Points on a hilly landscape, in no order, each with its height.
A climber steps from a point to the highest of its 2 nearest points, and stops where none of them is higher. Distance is the straight distance between rows; heights are no part of it.
j959: [ 87 169 141 122 106 120 178 223 167 154 143  96 190 114  83 117 105 155
 183 200 122 108 129 106 124 145 110 139 115 121 132  77 109 152  85 150
 123 147]  h=4.04
j708: [115 139 171 117 142 139 143 162  74 118 154 177 145 101 117 112 126 143
 127 100 158 132 125 100  39 131 106  97 163 140 115 157 107 113 121  93
 132 101]  h=5.25
j126: [167 151  86 150 113 102 126 147 126 136 147 115 102 112 107  99 119 105
 169 150 137 156 130 132  99 204 148 149 148 112 105 139 129 123 128 149
 197 153]  h=3.01
j469: [132 126 182  93  84 161 152 137 168 135 159 129 214 152  69 160 142 160
 167 148 109  88 140 123 111 191 106 118 122 160 119 100 169 160  72 162
 110 193]  h=5.77
j353: [130 138 156  71  99 101 145 145  56  83 111 163 113 132 112 121 134 123
 120  80 183 117 113 154  85 104 100  89 128 103 131 103  92 138 178  88
 108 101]  h=4.38
j502: [129  96 142 157 145 127 162  97  75  90  85 159 109 139 151 117 140 122
 138 102 158 132 133 129  80 103 128 114 112 189 194 168 156 136 125 130
  61 113]  h=2.08
j876: [120 139 142  72 101 114 170 145  69 111 120 140 144 205 104 154 148 150
 117  88 131 110 106 158 138 113  97 143  75 165 161  98 129 134 129  85
  79  88]  h=4.24
j839: [158  98 146 109 143  91 213 160 109  94 120 105 176 101 132 159 146  77
 151 132 137 105 161 135 100 136 157 127 129 114 138 116 166 114 132 135
  74 142]  h=3.85
j920: [128 130 131 185 186 113 132 112 102 113  97 116 111 119 133 125 138  98
 133 132 147 127 127 108 109 123 114 130 119 183 168 183 177 145 107 155
  63 133]  h=2.30
j870: [ 87  99 159 117 100 134 122  58 140 149 129 144 119 141 140 127 164 151
 116  78 142 131 121 178 222 101 124 103 100 138 198  99 105 122 166 120
 101 107]  h=2.00
j896: [108 123 126 115 124 152 109 161 122 101 116 162 129 140 158  98 108 129
 147 168  89  85  95  77 110 135  83 128 136 165 168  89 157 153 108 146
 173 195]  h=3.65
j239: [173 141 138  94 140 119 130  89 149 165 164 122 177 134  93 150 142  98
 176 134 108 129 130 128 180 169 144 108 145  97 107 138  86 115 112 109
 107 129]  h=1.71
j413: [123  91  75 116  99 133 111 108 149  68 106 149 116 158 166  91 136 134
  96 110 136 151 120 135 138  52 146 149 146 107 128 121 130 167 166 160
 144 134]  h=2.78
j735: [197 100  53 125 177  70 135 132 133 124 135  80  49 159 168 145 117  57
 118 152 105 148 134 145 148 128 179 169 110  86  94 154 144 124  99 100
 130 113]  h=4.41
j458: [139 127 128 125  79 149  85 117 197 203 142 175 135 177 109 109 113 181
 110 127 139 136 156 115 146 148  95 151 137 164 177 180 151  86  93 160
 163 155]  h=3.24
j743: [109 100 184 123 114 144 102  85 153 132 176 149 102 134 144 109 134 155
 166 127 104 122 123 151 157 219 122 102  94 107  86  94  84 168  95  75
 130 110]  h=4.26
j448: [168 151  75 120 185  79  80 145 121 127 135 108  61 145 145 149 104  91
 108 152 105 120 106 108 151 121 134 160 124  94  94 144 137 145  94 105
 122 140]  h=4.73
j404: [124 130 120 193 162 101 155 127 105 114  99  98 134 115 120 133 140 127
 102 115 147 127 116 127  86 130 111 150  93 194 164 137 193 128 133 153
 108 126]  h=2.46
j682: [179 113 161 126  94 155  89  62 148 116 110 153 130 101 127 107 150 114
 154 101 121 135 159 142 148 190 120  95 138 101 123 139 118 124 136 138
 148 160]  h=4.52
j326: [112 140 118 166 143 123  93 144 105 120 156 174  94  98 136  68 119 107
 173 141 146 126 127  79  82 115 129 117 159 109 178 163  78 167 121 134
 145 130]  h=0.95
j307: [132 149 153 119 132 136  89  43 127 165 100 162 114 139 134 119 160 121
 113 106 143  90 108 155 231 108  99  97 117 149 198 140 127 108 162 108
  73 120]  h=1.82
j580: [100 106 123 177 130 126 176 158 116 133 133  92 157  92 122 154 137 137
 110 111 123 170 162 157  81 145 156 132  99 152 127 128 149 103 153 151
 178  99]  h=4.11
j37: [137 148 135 129 119  98 155 164 153 118 118  82 182 139  80 179 111 156
 133 131 119 119 141 124 123 167 101 172  95 173 107 109 202 130  70 172
 100 171]  h=5.05
j615: [114 116 172 117 125 134 194 147  93 110 135 110 199  86 104 169 152 118
 165 121 115 117 158 109  95 129 132 103 124 131 161 130 151 126 149 168
 113 128]  h=4.25
j329: [ 99  82 156 122 168 164 120 121 124  93  99 120 101 158 183 155 128 121
 121 150  88 114 155  88 141  77 126 124 138 150 149 128 139 156  99 132
  94 138]  h=4.74
j789: [128 138 154 101  88 126 185 152 135 145 193 109 182 147  73 175 148 174
 160 123 104 114 127 141 156 194 101 134  92 160  93  88 131 125  72 118
 108 114]  h=5.01
j89: [128 157 124  79  71 144  81 100 147 105  88 149 174 135 106 117 130 144
  99  80 165 124 129 131 117  42 134 109 164  88 110 144 111 142 187 140
 125 146]  h=2.18
j639: [150  51 135 163 127 144 182 147 107 108 118 110 144 120 153 166 142 128
 119 116 113 169 166 145  91 143 144 136 110 158 126 142 166 100 111 153
 132 111]  h=4.50
j73: [169 120  78 145 146 103 101  82 166 155 108  82 103 123 153 148 165  85
 108 127 103 164 126 160 202 164 156 129 107 108 128  93 153 121 135 163
 172 141]  h=3.04
j949: [ 84 144 125 107 129 121 160 149 106 143 157 109 141 162 105 145 109 146
 125 135 113 128 119 126 154  66 129 154 113 134 133 112  75 140 124 117
 102  67]  h=4.95
j486: [202 139 116 135 139 104 131  51 121 124  45 101 138 120 138 115 190  61
 113 115 160 143 144 179 134 122 154 112 133 110 139 183 177 102 183 154
  78 133]  h=1.65
j692: [ 83 125 149 160 113 137  70  93 166 124 148 104 110 119  80 117 110 193
 145 121 172 132 136 148 140 169 133 139 109 141  88 118 113 165  90 129
  98 126]  h=0.31
j907: [134 146 165  50 124 178  88 102 153 154 114 160 186 162 151 145 112 155
  72 106  95  99 133 109 172  67  99 145 172 129 119 167 122  84 127 104
 110 120]  h=2.56
j79: [ 96 142 129  95 105 112 141 113  85 122 136 119 147 170  91 148 133 145
 143 103 134 131 103 148 169  82 121 120  92 138 175 109 105 133 166 102
  82  77]  h=4.57
j429: [145 100 169 110 154 159 162 136  96 136 124 156 123 116 197 160 149 136
  63  87 104 160 152 142 117 109 115 130 140 125 114 145 117  61 153  82
 161  63]  h=4.68
j420: [140 132 169 122 168 157 140 113 101 170 156 188 107 103 177 148 158 124
  78  98 108 123 139 119 138 118  96 125 148 121 161 176 108  63 142  85
 119  53]  h=5.13
j107: [163 205 148 114 158  98  98  99  78 141 128 199 109 103 115 119 136 102
 133 122 160  96  80 116 111 148 114 101 148 121 136 151  96 116 163  86
 106 119]  h=5.19
j379: [ 81 113 123 160 172 137  96 133 137 111 109 123  78  50 164 130 118 137
  51 141 136 140  93 119 140 109 162 123 142  91  74 137  99 159 154 117
 131 100]  h=2.67
j624: [100 151 104 147 129 144  90 125 129  85  78 124 138 123 147 120 119 104
 104 140 112  92 106 114 122  60 121 120 152 129 162  94 162 157 184 160
 114 157]  h=3.69
j69: [189 108 128  96 120 143 147  86 110 105  70 111 155 118 151 133 174 100
 109 103 156 143 165 173 112  65 161  98 139  87 145 169 160 103 210 139
 101 117]  h=1.84
j746: [ 92 103 156 140  85 173 103 124 152 142 136 165 132 138 158 105 135 180
 118 111 119 148 126 132 145 187  96 132 109 177 121 103 142 104 122 114
 193 144]  h=3.66
j778: [113  96 120 195 129 152 104 102 130 164 126 157  90 102 182  99 154 134
  84 100 133 146 146 128 158 100 115 135 137 144 193 187 134  85 159 159
 135 111]  h=2.69
j32: [121 106 123 176 109 164  97  86 137 126  85 152 101 106 171  83 144 125
 107 100 137 128 114 112 148  78 112 109 156 132 195 151 174 107 162 166
 140 162]  h=2.98
j192: [105 119 162 121 131 130 142 111  91  89 104 119 160 117 133 150 148 114
 146 134 117 103 141 123 119 115 138 114 118 142 160  91 123 139 169 132
  95 135]  h=4.71
j25: [158 134 117 189 136 122 109  93 158 149  90  82 114  84 125 133 159 118
 104 119 115 150 147 162 159 203 131  98 124 137 143  95 173 117 160 179
 192 156]  h=2.85
j997: [ 82  83 117 174 111 124 105 144 154  88 137 101  67 138 124  85 109 155
 162 145 158 152 165 112 113 160 162 163 131 141  95 141 132 176  92 138
 153 156]  h=0.53
j177: [106 105 105 133 121 117 180 128  70 106 108 159  32 185 207  87  96 148
  96  97 174 114  85 156  85 122 125 139  96 164 153 113 124 170 129  90
 104  75]  h=1.68
j640: [121 103 173 123 123 101 157  81 118 108 151 109 125 130 100 139 148 127
 183 109 145 109 152 181 157 191 153  98  78 127 107  83  70 161 116  79
  71  94]  h=4.17
j237: [124 150 141 127 131 158  77  42 167 178  99 142 148 154 128 126 141 113
 115 138 127  88  88 143 223 128 101  80 128 165 200 105 138 147 156 122
 105 167]  h=1.70
j449: [ 72 172 142 128 113 134 146 155  98 120 109 107 161  89 111 154 137 135
 128 127 138  98 104 142 107 130 127  70 121 105 151  58 104 146 222 147
 147 118]  h=4.12
j850: [ 98 112 118 148 132 132  66 126 190 135 158 128  75 106 111 115  91 160
  90 141 143 150 128 118 143 135 160 132 151 101  49 164  95 149  68  99
 144 131]  h=2.37
j304: [150  86 136 110 144 162  94 127 150 110  83 153 112 145 199 144 134 142
  46 114 112 144 143 130 108 106 114 145 159 135  71 150 170  87 136 107
 165 122]  h=4.05
j434: [128 125 133  90 190 168 123 149 128 107 110 122 148 112 166 156 124  68
 136 182  57  95 136  70 138  73 136 116 161  92 138 104 119 149 148 161
 129 158]  h=5.49
j963: [127 107 130 146 135 115  93  74 154 125 149 144  74  82 143  79 124 145
 121 116 147 134  78 137 158 193 148 127 120  78  94 132  95 168 124 108
 141 113]  h=2.76
j168: [171  97 167 120 115 171 100 102 158 132 131 149 169 122 140 127 146 129
 158 128  98 139 153 110 123 180 116 109 137 133 120 137 137 121 108 156
 175 183]  h=4.96
j911: [128 130 117 141 113  88 121  95 159 165 156 131  93  83 107 120 132 153
 110 115 131 157 108 166 182 186 155 140 114  92 105 100  89 129 129 113
 173 121]  h=2.97
j437: [ 94  81 181 123  89 165 101 108 148 112 161 148  92 122 149  98 142 173
 153 122 122 165 125 134 143 198 112 128 116 129  90  96 101 168 106 104
 181 135]  h=3.96
j272: [134  85 136  87  91 147 176 149  85  82 125 144 152 196 141 150 154 158
 134  93 124 127 136 136  96 134  99 138  95 164 151 103 146 115 116 122
 114 112]  h=3.93
j412: [105  67  92 168 130 151 160 148 136  95 101  72 106 128 166 125 101  99
 129 173 138 154 196 118 118  47 173 157 123 134 140 146 135 165 126 166
 100 126]  h=3.60
j479: [165 166 112 128 122 122  89 121 164 180 150 132 130 171  84 137 103 146
 128 146 124 126 100 123 144 169 104 155 120 167 103 151 141 125  74 106
 133 134]  h=5.32
j127: [144 144 102  97 153  97 204 144  56 108  87 108 113 121 146 133 144  79
 114 134 160 121 133 151  92  60 170 104 109  96 143 114 112 144 194 117
  94  67]  h=3.31
j566: [121 140 139 134 137  91 157 181 152 109 113  90 166 151  77 150  96 155
 129 141 157  91 149 123 108 129 101 180 105 162  92 123 173 128  62 113
  50 146]  h=4.72
j895: [134 126 129  93 165 169  85 147 118 102  73 138 122 143 197 164 126 116
  43 123  81 104 107  93 110 107  91 136 157 151  95 122 190 116 135 107
 142 147]  h=3.84
j120: [ 72 124 101 169 157 130  76 150 171 128 120 112  59  59 148 126 105 137
  83 160 139 148 121 101 140 122 166 135 142 106  56 151 123 163 116 141
 155 136]  h=2.53
j418: [189 160 131  60 130 150  62  74 164 136 134 169 141 162 123 119 112 113
 148 144 105 117 119  95 161 103 115 131 182 117 118 165 110 122 100 119
  87 171]  h=2.25
j257: [159 151 101 121 122 119  96  98 122 121 137 163 117 145 123  88 123  73
 197 158 110 127 128  95 145  80 144 102 148  86 208 143  86 161 138 155
 132 154]  h=5.33
j528: [134 182 150 108 118 112 129 142 124 138 159 138 162 134  43 115 109 145
 180 148 153  88 119 113  90 142 113 105 142 122 129 137  94 158  98 138
  91 159]  h=6.74
j540: [ 63 110 127 174 101 138 106 167 161 120 158 124  93 160  91  81  96 164
 174 156 140 151 164  97  93 123 127 154 122 175 133 148 117 164  70 145
 136 141]  h=0.63
j375: [123 121 139 125  96 161 100 123 167 209 135 167 125 125 134 102 124 189
  97 143 125 133 144 135 161 187 112 143 126 148 158 142 135  76 121 140
 218 163]  h=3.42
j933: [126 168 174  58 119 141 165 154  72 146 134 106 205 109 128 179 145 151
 116 103 116 133  89 152 132 128  97  99 121 108 125  97 112  85 201 111
 166  62]  h=4.03
j228: [124 131 150 171 159 106 174 112  86 129 134 116 128 115 104 142 147 114
 141 116 168 133 149 161 124 145 156 110  80 156 152 147 116 125 131 110
  71  77]  h=3.40
j780: [ 97 104  95 165 150 100 158 178 136 125 112  66  90 126 122 158  93 122
  95 154 163 123 150 158 120  80 172 162 106 124  66 115 116 157 104 119
  74  96]  h=4.19
j531: [104 156 114 108 145 117 122 202 117 131 122 113 139  94 132 169 120 125
  95 167 105 101 116 121 127 120 121 138 141 100  56  81 117 135 154 107
 143 102]  h=3.59
j462: [131 116 179 136 156 101 156  77  99 147 151 119 131  93 110 156 162 102
 178 120 138 133 144 171 177 176 155  84 100 131 149 126  76 139 137 111
  77  82]  h=3.77
j392: [ 96  85 107 121 130 133 173 135  86  86 116 154  41 180 209  92 106 122
 124 125 122  96  98 127 109 116 126 157  91 143 161  92 123 174 117 100
 124 116]  h=1.56
j273: [170 137 131  75 127 127  86  80 160 112 162 145 146 190 104 121 111  98
 183 107 113 118 147 132 159 131 136 130 168 108  82 177  98 105  73  94
  51 153]  h=2.06
j954: [171  90 124 108 138 152 143 137 129 135 127 170 108 122 190 143 134 120
  55 113 106 161 148 133  85 120 135 148 147  97  70 173 127  60 123  76
 168  99]  h=4.33
j989: [163  74 102  90 110 135 127 142 159  81 136  92 141 187 131 146 110 111
 147 129  89 149 174 143 142 135 143 166 142  99  33 114 131  99  77 103
 116 166]  h=1.89
j461: [152 119  57 166 170  73 152 133 138 143 165  89  85 133 110 154 110  70
 149 149 130 144 137 155 121 147 176 142 122  93  77 160 113  96  92 112
 116 107]  h=4.07
j824: [180 155  76 184 155  75 141 115 150 161 161 128  90 132 114 107 140  82
 139 126 128 181 133 133 113 172 171 156 146 118 153 205 170  84  91 150
 184 122]  h=3.43
j852: [160 131 119  94  87 136 113  85 140  91  91 125 150 112 132 117 158 126
 114  92 157 146 130 159 125  50 158  92 147  61 129 132 128 132 210 141
 126 117]  h=2.02
j470: [133 123 109 117 132 124  57 139 166 120 177 117  72 162 123  85  83 130
 137 132 122 117 127 111 130 162 156 139 170  92  54 183 118 149  61  83
 129 162]  h=2.19
j880: [117 150 152 133 158  77 147 135  91  88  87 126 135 113 122 113 135  75
 173 159 145  90 148 113 131  87 157 116 114  91 181 105 102 159 160 139
  74 136]  h=5.28
j316: [187  99  90 102 124 109 139 107 155 119 164  85 175 193  98 163 132  77
 164 107  95 155 155 156 174 142 148 160 124  96  66 126 118  88  84 124
  85 141]  h=1.73
j402: [ 95 160 142 202 163 117 122 153 132 132  98  91 147  60  97 148 129 149
  87 129 153 136 134 132  84 140 130 118 133 159  76 130 159 131 140 141
 127 121]  h=4.15
j689: [130 140 101 129  79 127  71 106 162 146 106 143 136 115 100  79 118 168
 103 105 173 148 119 114 137  64 145 129 166 107 144 146 100 146 163 162
 146 150]  h=2.36
j261: [165 143 129  81 119  92 201 140  54 106 104 108 147 124 139 159 157 119
 101  96 162 144 131 184 101  75 155  81 109  99 132 119 128  92 208 117
 115  67]  h=3.58
j742: [150 124 109 121 126 151  97  92 160 112  83 135 154 136 161 130 148  85
 123 149  75 115 120 116 132 108 124 122 144 118 155 113 168 132 178 174
 131 183]  h=3.45
j684: [143  81  64 150 128 151 123 136 156 112 113  69 122 150 156 137 117  93
 126 151 103 181 196 137 139  42 189 171 133 124 108 149 161 125 126 160
 157 129]  h=3.28
j730: [166 178 110  63 119 156  95 124 150 153 121 163 168 176 117 128 107 126
 116 127  99 115 116  85 132  46 101 150 166 123 127 152 115 118 114 109
 118 126]  h=2.40
j253: [160 156 108  99 103 127 102  64 145 142 104 155 142 185 141 132 137 108
 126 131 108 106  65 138 190 119 106 110 119 151 191  83 150 124 163 126
 129 155]  h=1.61
j869: [147 119 152 125 154  97 153 113 139 130 169  98 133 109 100 135 120  85
 202 144  99 106 138 128 142 177 132 121 115  97 118 105  88 143  80 125
  89 137]  h=1.54
j80: [133  87  74 126  87 153 134 126 145 105 108 110 145 160 146 122 132 123
 103 112 125 169 175 140 133  25 180 147 144 101 125 131 138 135 167 172
 140 116]  h=3.00
j761: [157 155 143 121 174 120 143 125  77 145 133 164 130  97 142 139 140 102
 111 114 125 125 100 125 121 105 123 110 143 108 148 161  94 106 164  99
 123  79]  h=5.68
j287: [ 89 175 176 142 124 135 135 163  66 162 150 155 149  86  86 132 127 167
 111 101 167 130 107 100  79 113  96  80 138 158 154 142  95 117 173 114
 144  94]  h=4.77
j762: [ 88 148 144 175 123 169 110 154 153 159 161 158 133 120  85  96 105 182
 152 153 142 140 129  79  80 135 106 131 150 180 140 184 128 148  85 142
 154 142]  h=0.74
j539: [144 145 120 207 152  97 140 115 111 139 111  91 116  94 116 138 161 118
 112 114 145 147 111 147 111 197 137 125  94 148 150 102 177 113 146 144
 146 128]  h=2.65
j630: [140  78 130 162 152 134 201 180 102  98 137 126 131 114 145 159 124 131
 107 122 142 143 159 123  40 140 127 150 123 167  97 161 171 103  96 127
 117 104]  h=4.89
j738: [106 128  90 106  61 147 121 144 147 137 129  98 132 111 132 120 131 139
 126 151  95 169 134 139 154 110 152 132 140 105 113  85 103 118 188 169
 227 140]  h=3.38
j728: [161 184  90 132 171  98  65 125 147 160 134 133  70 154 118 118  97 122
 122 146 124 116  89 127 145 174 131 156 113 120 100 157 141 125  68  93
 127 141]  h=5.02
j544: [159 141 142 123 114 148  87  85 168 172 120 174 139 166 124 109 111 171
 110 100 139 108 135 127 153 114  84 146 137 167 182 183 157  80 106 145
 106 139]  h=3.03
j503: [102 151 117 137 129 144 142 162 134 148 144 104 158 123 102 147 115 117
 153 153 113 127 136  95 130  80 135 161 135 132 136 127  86 134 124 142
 134 118]  h=4.60
j339: [135 122 156 121 188 164 106 118 103 115 101 166 102 139 209 145 120 138
  40 127  76 109  87  79 121 125  72 117 147 185 131 147 183  92 114  97
 128 133]  h=3.67
j662: [156 154  97 115  71 112 119 119 153 166 139 106 137 129  97 131 144 143
 134 132 129 170 126 164 170 167 147 139 128  99 106  88 115 105 155 150
 206 126]  h=3.18
j947: [160 114 116 133 153  65 217 181 101 103 132  93 137 106 118 133 127 109
 152 140 154 109 137 154  78 137 153 158 112 102 121 107 145  95 113 130
  76 125]  h=3.56
j956: [159 154  81 108 141 101 109 133 137 164 145 111 106 118 142 164 145 101
  95 142  90 132  68 164 188 167 133 149 100  94  88  72 126 119 160 104
 195 112]  h=3.34
j352: [107 157 104 121 114 117 119 192 152 146 119 104 132 134  83 115  89 151
 162 203 123  97 110 114 142 144 110 159 113 139 114  79 130 164 101 146
 143 157]  h=3.88
j955: [129 183  93 115 148 121 114 150 134 166 132 102 141 107 141 166 114 133
  83 147  89 117  75 135 167 113 125 136 117 117  94  86 116 123 170 119
 174 105]  h=3.46
j321: [130 126 162 112 120 112 164 148 155 131 142  92 188 140  99 164 148 141
 156 150  91 112 134 130 145 180 111 142  91 154 130  84 160 143  87 147
 102 157]  h=5.37
j535: [162 151  61 163 159  72 153 121 149 155 181 113 117 123  93 110 134  78
 145 115 139 184 120 148 117 160 172 133 154  92  93 200 125  48  94 124
 159 129]  h=3.73
j711: [ 85 151 153  89 118 135 149 182 143 130 146  95 206 114  86 136 100 132
 172 163 110 102 153  97 112  87 128 144 145 122 112  98  96 144 108 129
 100 146]  h=4.28
j793: [137  98 108  89 122 126  86 148 158 100 163 110 110 181 136 118  96 122
 153 123  96 130 138 140 133 187 142 161 146 107  25 137 142 126  54  88
 134 182]  h=2.04
j410: [144 123 123 120 154 145 109 122 105  98 127 160 112 109 167 117 130  66
 155 157  95 113 134  85 140  75 132 107 161  95 150 123  83 167 150 141
 137 157]  h=6.07
j249: [102  92 131 126  87 152 118  69 137 160 128 146  98 124 166 112 162 136
 105  84 126 116 128 155 231 103  99 102 102 112 235 134 125  84 175 153
 138 101]  h=2.20
j862: [139 115 148  73  87 120 177 131  60 116 110 138 115 155 120 147 142 145
 103  65 200 141 138 174  70  88 132  79 118 118 128 123 115 111 186  81
  97  62]  h=3.98
j148: [121 112 116 158 103 130 103  83 156 184 154 174  72 113 155 102 157 158
 103  90 152 141 151 151 203 139 107 133 121 113 188 161 120  83 137 161
 144 123]  h=2.44
j768: [ 88 168  98 151 114 110 107 131 122 114  87  80 158  99 113 132 132 123
 123 131 146  91 100 143 123  94 141 104 137 109 154  60 158 161 217 172
 143 142]  h=3.90
j59: [124 114 172 112 109 129 145 103 126 128 191 117 130 144 105 144 132 160
 181 116 110 130 127 150 142 203 104 126  78 139 100  85  88 143  83  86
 115  96]  h=4.61
j230: [ 66 142 134 179  97 115  99 100 150 142 155 128  72 122  87  80 112 205
 138 109 190 143 114 148 128 205 131 147 104 163 105 122 122 159  91 116
 153 121]  h=0.23
j137: [119  99 103 163 159 116 161 106 118 129 117 126  76  41 162 129 149 129
  72 136 162 144  92 151 134 120 175 105 113  79 102 118  79 146 192 107
 140  70]  h=2.86
j832: [139 126 125 143 147  78 213 165  84 120 158 121 120 129  95 135 116 107
 161 123 182 132 134 149  85 123 128 136  99 148 151 137 117 122  94 110
  59  98]  h=3.26
j934: [ 67  95 141 147 160 149 120 137 130  86 107 127 107 160 148 125  98 132
 134 152 109 112 133  80 115  75 102 156 113 181 185 125 152 161  75 149
  76 143]  h=4.37
j756: [151 132 174 125  71 150  77  49 179 128  82 144 150  99 107 115 151 153
 135  83 174 120 163 160 164 176 128  77 151  95 115 131 130 140 157 161
 121 178]  h=4.10
j916: [ 91  97  87 151 151 114 147 154 143  91 109  94  81 136 145 113  93 117
 127 170 153 131 165 128 137  45 175 170 118  99 118 113  99 171 108 136
  76 119]  h=3.89
j31: [164 118 122 114 174  88 164 154 131 125 179 135 141 107 135 123 130  60
 210 172  79 113 123  92 138 154 144 126 152  84 160 124 110 139  83 153
 110 161]  h=1.37
j664: [160 176 123  70 127  89 127 103  67  89 122 186 106 119 105 102 142 107
 142  98 157 111  77 136 107 108 126  84 145  72 131 120  83 150 182  89
 117 113]  h=4.76
j248: [151 114 144 131 163 147 141 138 122 110 160 165 118 114 149 111 118 109
 128 115 128 138 141 105  66 134 125 121 181 116  84 187 107  97  85  86
 120 117]  h=5.88
j62: [137  82 146 156 153 161 180 171 125 116 147 139 133 119 144 137 109 125
 108 113 139 149 168 121  42 156 134 126 160 142  54 193 147  78  75  90
 101 109]  h=5.31
j285: [111 110 165 103 143 165 125 146 106 112 147 155 128 146 170 125 127 141
 134 159  61  91  86  94 125 186  62 121 108 163 133  81 145 141  84 109
 163 143]  h=3.44
j924: [116 108 143  95 182 156 118 157 138  91  96 104 133 144 167 160 117  71
 134 174  62 105 152  68 159  77 119 125 142 112 152 130 157 158  96 148
  82 169]  h=5.12
j707: [ 79  75 146 167  99 136  79 100 172  97 136 117  99 113 116  72 110 173
 149 108 166 145 146 122 108 184 169 144 132 121  59 153 138 194  88 124
 121 144]  h=0.42
j817: [ 94 156 124 173  73 114 109 139 139 150 135 115 105 123  61  85 114 187
 164 123 181 141 125 144  99 207 141 132 110 145 123 107 133 162 109 149
 194 155]  h=0.17
j401: [126 160 131 183 143 145  82 127 131 147 139 154 122  89  98  89  98 132
 155 152 152 135 136  90  94 131 126 109 167 129 150 184 105 141 114 155
 138 151]  h=0.83
j609: [129 171 136 126 148  88 123 128 112 118 122 125 150 107  68 113 119  94
 184 139 178  91 138 103  96 105 136 111 123 113 169 128 108 144 147 145
  70 146]  h=5.92
j873: [ 93 128 100 161 162  94 143 215 154 146 102  46 132 135 100 162  84 153
  95 169 150 104 151 136 114 110 134 188  97 142  72 117 155 130  73 111
  86 123]  h=4.44
j496: [146 158  98 105  87 118 119 158 159 148 157 140 157 198  77 112 102 159
 153 131 109 141 111 118 127 124  98 173 120 173  98 151 142 123  66 122
 131 126]  h=5.65
j213: [ 91  95 170 141  95 183 126 143 119 116 119 145 177 146 146 131 135 186
 106 102 114 148 134 109 102 135  78 114 118 197 160 109 169 106 142 138
 177 136]  h=3.41
j156: [142 126 118 124 121 125 121 166 108 116 157 173 123 130 123  67 104  91
 214 152 119 116 124  86  76 153 122 144 145 116 165 166 109 148  94 144
 149 171]  h=1.09
j595: [111 166 125 104 135 130 124 219 140 167 139  90 133 110 106 155 105 133
 117 198  91  95 117 105 139 163 111 143 124 133  67  85 128 130  94 130
 160 144]  h=3.74
j354: [121 119 157  87 114 159 159 162  97 150 154 127 176 123 150 177 140 160
  93  85  99 153 130 141 124 112 107 125 133 115 116 115  99  63 173  87
 170  66]  h=4.30
j296: [135 119 138 102 101 185 120 119 174 140 134 139 185 153  93 145 111 154
 158 170  99 114 149  97 124 181 112 110 135 159 129 112 171 146  99 179
 152 212]  h=5.40
j703: [206 150 117  87 130 111 114  67 166 147 151 103 180 164  87 154 120  85
 158 110 115 141 159 159 188 134 154 125 159 107  84 152 116  86  92 137
  77 160]  h=1.86
j637: [ 86 152 122 119  64 153 125 184 119 146 141 109 161 115 105 132 141 174
 134 134 128 160 135 134 106 120 131 111 135 118 109  93 114 121 189 165
 240 137]  h=3.57
j752: [ 83 138 105 176 111 108 162 211 104 144 144  99 144  82  96 123 141 152
 130 130 149 163 146 130  76 132 148 126 122 127  98 106 126 117 166 148
 217 103]  h=3.81
j946: [127  92 162 121  63 146 148 128 119  92 109 127 181 177 131 144 144 189
 133  83 126 157 134 132 105 136  95 122  97 179 135 102 179  95 154 136
 147 131]  h=3.62
j48: [113  96  97 151 107 128  91  96 162 112 107 158  82 106 141  82 120 150
  98 109 141 161  98 108 137  84 151 137 154 118 124 153 117 153 130 146
 134 125]  h=2.57
j77: [133 103 105 142 127 122 192 101  70 102  85 137  67 156 179 115 121 123
 104  99 189 138 118 154  87  67 151 126 104 165 180 138 125 156 150 113
  75  87]  h=1.85
j658: [ 82 143 136 135 160 142 140 140  90 100 115 149 130 166 141 113 113 107
 123 140 105  76  95  70 110  74  79 129 133 189 222 119 159 160  97 145
  96 150]  h=4.06
j706: [130 121 169 160 163 136  90  69 149 162 131 142  84  59 152 119 149 119
 130 130 122 125 112 144 177 183 138  91 135 105 123 128  75 143 132 114
 125 115]  h=2.55
j800: [108 133 110 153 179 112 174 124  81 125 104 111  88  68 150 148 126 102
  92 133 166 126 132 151 117  80 178 106 126 104 113 110  90 156 194 121
 104  70]  h=3.06
j645: [153 121 144 138 146 101 161 182 103 102 149 133 129 102 152  97 122  81
 202 160 118 103 130  91  90 174 129 138 128  86 163 104 121 141  99 140
 128 156]  h=1.23
j46: [149 119  96 139 181  92 123 105 139 160 125  91  95 110 168 173 153  70
 107 133  94 146 102 172 197 166 146 113  92  92 112  74 132 134 157 124
 174 105]  h=3.20
j460: [169 153  82 174 119  82 149 132 123 165 155 115 104 116 112  96 158 115
 129 130 148 178 127 150 116 204 160 153 121 130 139 143 144  86 128 136
 223 127]  h=3.21
j291: [143 131  99 141 103 157  96  99 138 137  94 139 149 130 158 104 156 107
 143 134 106 141 118 114 128  95 118 114 170 120 188 141 166 105 176 172
 178 166]  h=3.25
j169: [114 159 153  97 163 159 116 142 109 128 135 172 112 162 152 146 128 153
  91 131  69 103  82  82 120 145  57 129 123 181 122 126 142 125  95  89
 143 123]  h=3.49
j583: [101 149 121 109 146 129 136 171 103 100 102 150 120 156 161 109 114 114
 131 163  77  68  87  79 125  97  80 137 123 133 184  75 145 146 115 121
 126 157]  h=3.83
j712: [ 73 152 150 173 130 143 127 152 104 130 117 125 147  96 110 141 117 169
  90 107 159 121 112 127  89 109  99 110 137 162 116 117 133 125 178 127
 155 110]  h=4.43
j264: [ 89 179 138 101  84 130 145 156  78 166 151 117 169  90 105 165 140 164
 116 121 127 117  71 147 136 133 102  90 104 114 141  77 102 130 214 109
 165  88]  h=3.92
j698: [122 170 113 106  87 133 125 138 156 148 165 151 172 167  52 106  94 156
 167 138 163 108 130 106  95 130  92 140 142 145 123 163 123 140  56 137
  97 171]  h=6.14
j818: [145 128 184  82 111 144 102  96 146 152 119 176 174 154 141 141 136 148
  78  85 140 116 167 131 159  74  98 148 148 163 152 189 158  61 139 121
  73 116]  h=2.77

For each start below, name the point where the climber stops.
j237: j449
j963: j248
j230: j703
j316: j761
j800: j761
j535: j528
j832: j528
j253: j449
j285: j410
j177: j949
j706: j248

Call two points neighbours if one is among the 2 nearest of the other. Go from one point of each pair to the other, from neighbour to neighbour, staying as high as possible. Name the lowest point that can't be avoided.
j449 and j703: j316
j949 and j528: j832
j449 and j429: j264
j949 and j746: j213
j429 and j410: j285
